Points, in no order, along strands that fork, close into loops and pass close to each other.
In the rows, 128 means zero.
Two points are linked if the straight distance between their rows is under 56.2. Some points are linked to none.
tafa: [144 141 171 129 137  53 149 145  96 104 129 122]
Nebe: [131  91 133 139 140 164  64 134 145 160  86 110]
vibeb: [100  85 175 131 123 158 124 137 150 211 117 128]
Togoz: [124 107 114 129 103 145 179 126 114  81 188 169]
niros: [103 130 153  99  78  91 161  97  94 123 175 111]
nufe: [ 98 135 125  88 118 134 152 142 106  94 169 112]
Lilor: [102 138 171 102  85  73 147  78 104 136 167 109]
kila: [121 104 114 150 129 171 156 114 158  92 177 176]
vok: [154 191  73 149 105 106 119 126 109 135  94 151]
non: [143  85 112 163 130 167 171 108 166  87 172 169]
muti: [116 122 113 112 121 142 150 139 131  97 184 185]
runol: [146 135 182 126 143  55 135 105  98 134 134  88]
pak: [143 140  81 122 141 145  78 139 147 112  97 115]
fode: [149 117  90 138 135 156  62 134 139 133  97 115]
rola: [158 176 113 138 132  78 158 139 108 109  90 121]
rinak: [122 111 127 122  90 123 185 125  95  88 187 165]
firi: [109 109 120 131 136 167 121 122 163 116 177 183]
Bisib: [131 135 185 111 131  58 132  86 108 143 145  91]
muded: [146 139  93  98 135 115 100 158 136 103 124 149]
mit: [154 163 121 115 134  80 154 148 108 105 101 113]
Suk: [134  73 168 147 149 155 105 156 133 194 102 113]
vek: [124 112 117 112 150 155  69 140 158 123 121 137]
zapok: [156 178 145 169 148  86 175 103  88 134  94 101]
bivaz: [140 101 112 132 143 157  59 136 147 138 103 117]
seno: [114 141 182 103 117  62 130  68 121 148 157 103]
Geder: [154 189 114 162 132  81 159 127 104 118  87 132]
saru: [143 159  71 122 138 140  99 140 139 104  97 109]
Dat: [134 165 102  89 148 127 157 137 118 111 105  52]
sezev: [156 100  99 174 128 174  73 136 102 158 100 107]
Sabo: [ 94  92 164 115 101 160 152 138 152 223 114 123]
dedo: [113  98 134 132 141 166  91 122 166 148 171 173]
Kap: [148 193  75 129 128 118 148 133 118 113  88 109]
ripan: [159 165  59 152  96 126  91 126 102 149 108 144]
Rero: [ 99 126 127 100 101 136 166 128 102  93 180 118]
subu: [120 134 179 108 117  62 152 132  87 114 154 123]
Verub: [153 185  66 137 117 114 120 131 120 120  91 132]
Moke: [114 133 160 102 111  81 162 147  90 101 161 149]
bez: [140 157 110  95 135  97 148 159 114  98 114 113]
gol: [152 141 103  99 129  93 113 160 127 107 123 163]
Goka: [162 138  66 157 104 149  74 131  97 150 115 128]
baruv: [110  86 157 130 141 161  79 128 160 171 122 138]
Lud: [ 84  94 162 137 106 169 127 103 176 187 117 154]
Voto: [119 154 113  78 146 129 144 148 117  99 128  71]
Goto: [106 145 116  87 147 139 130 155 131  86 136  99]
buk: [ 91  93 161 131 131 169  97 116 172 174 123 152]
bev: [103 140 120  87 137 137 139 155 121  88 155 119]
Vukot: [144 179  74 117 141 135 136 142 129 101  92  90]
Zapel: [ 85 127 133 110 155 165  92 136 168 102 103 118]
Mamu: [147 145 134 105 132  71 138 162 114  99 123 159]
Ren: [127  88 129 176 128 165 149  92 193 124 157 173]
betok: [106 102 136 117 148 163  76 132 166 136 126 145]
duga: [109  92 145 159 130 167 114 102 177 161 166 171]
rur: [152  77 148 168 147 166 101 156 116 179  84 102]
noz: [147 145 155 121 136  56 143 156 104  99 123 150]
til: [102 128 139 101  82 111 165 112  90 108 178 114]
Nuves: [155 140 177 147 150  50 141 121  92 119 128 102]
Gulat: [ 87  94 154 123  91 167 154 111 167 214 114 137]
Fad: [139  84 138 154 135 166  77 137 131 171  75 100]
Vokit: [115  96 132 167 128 168 132  95 184 141 164 179]
zeki: [115 122 144 111  99 101 175 143  97  96 178 173]
buzu: [145 180  85 109 148 137 164 129 116 113  91  58]
vido: [120  76 167 136 143 159  89 140 146 192 112 126]
bos: [159 116  82 172 118 169  74 135  92 157 111 114]
bero: [166 148 163 145 153  79 153  81  95 150 104  74]
buzup: [148 194 133 178 147  90 171 109  90 131  94 122]
gem: [143  82 122 178 134 162 161  95 194 103 159 170]
vabur: [ 51 117 154 133 128 190 154 112 156  86 112 114]
lutu: [127 124 108 100 146 144  88 150 150 108 135 149]

How many points has the smallest loop of links through each point below? Write none if it is on no loop.
kila: 8
rur: 9
Gulat: 7
Togoz: none

A fork is a point with three links, a tip a point with one. Leave the first point through the second and follow the links. Name the first fork or tip that comes.
sezev, bos: Vukot
vibeb, Sabo: baruv
muti, Togoz: tafa
gol, muded: vek
Vukot, saru: bivaz
buzup, Geder: bez
buk, Lud: vido
bez, mit: zapok
vok, ripan: sezev

Name the points in between on the shortest way along the links from the first point to the second, in order.
vek, Verub: bivaz, fode, pak, saru, Vukot, Kap
bev, Kap: Goto, Voto, Dat, buzu, Vukot
Togoz, Nuves: rinak, zeki, Moke, subu, tafa
Lud, vido: buk, baruv
Bisib, til: seno, Lilor, niros
zapok, mit: buzup, Geder, rola
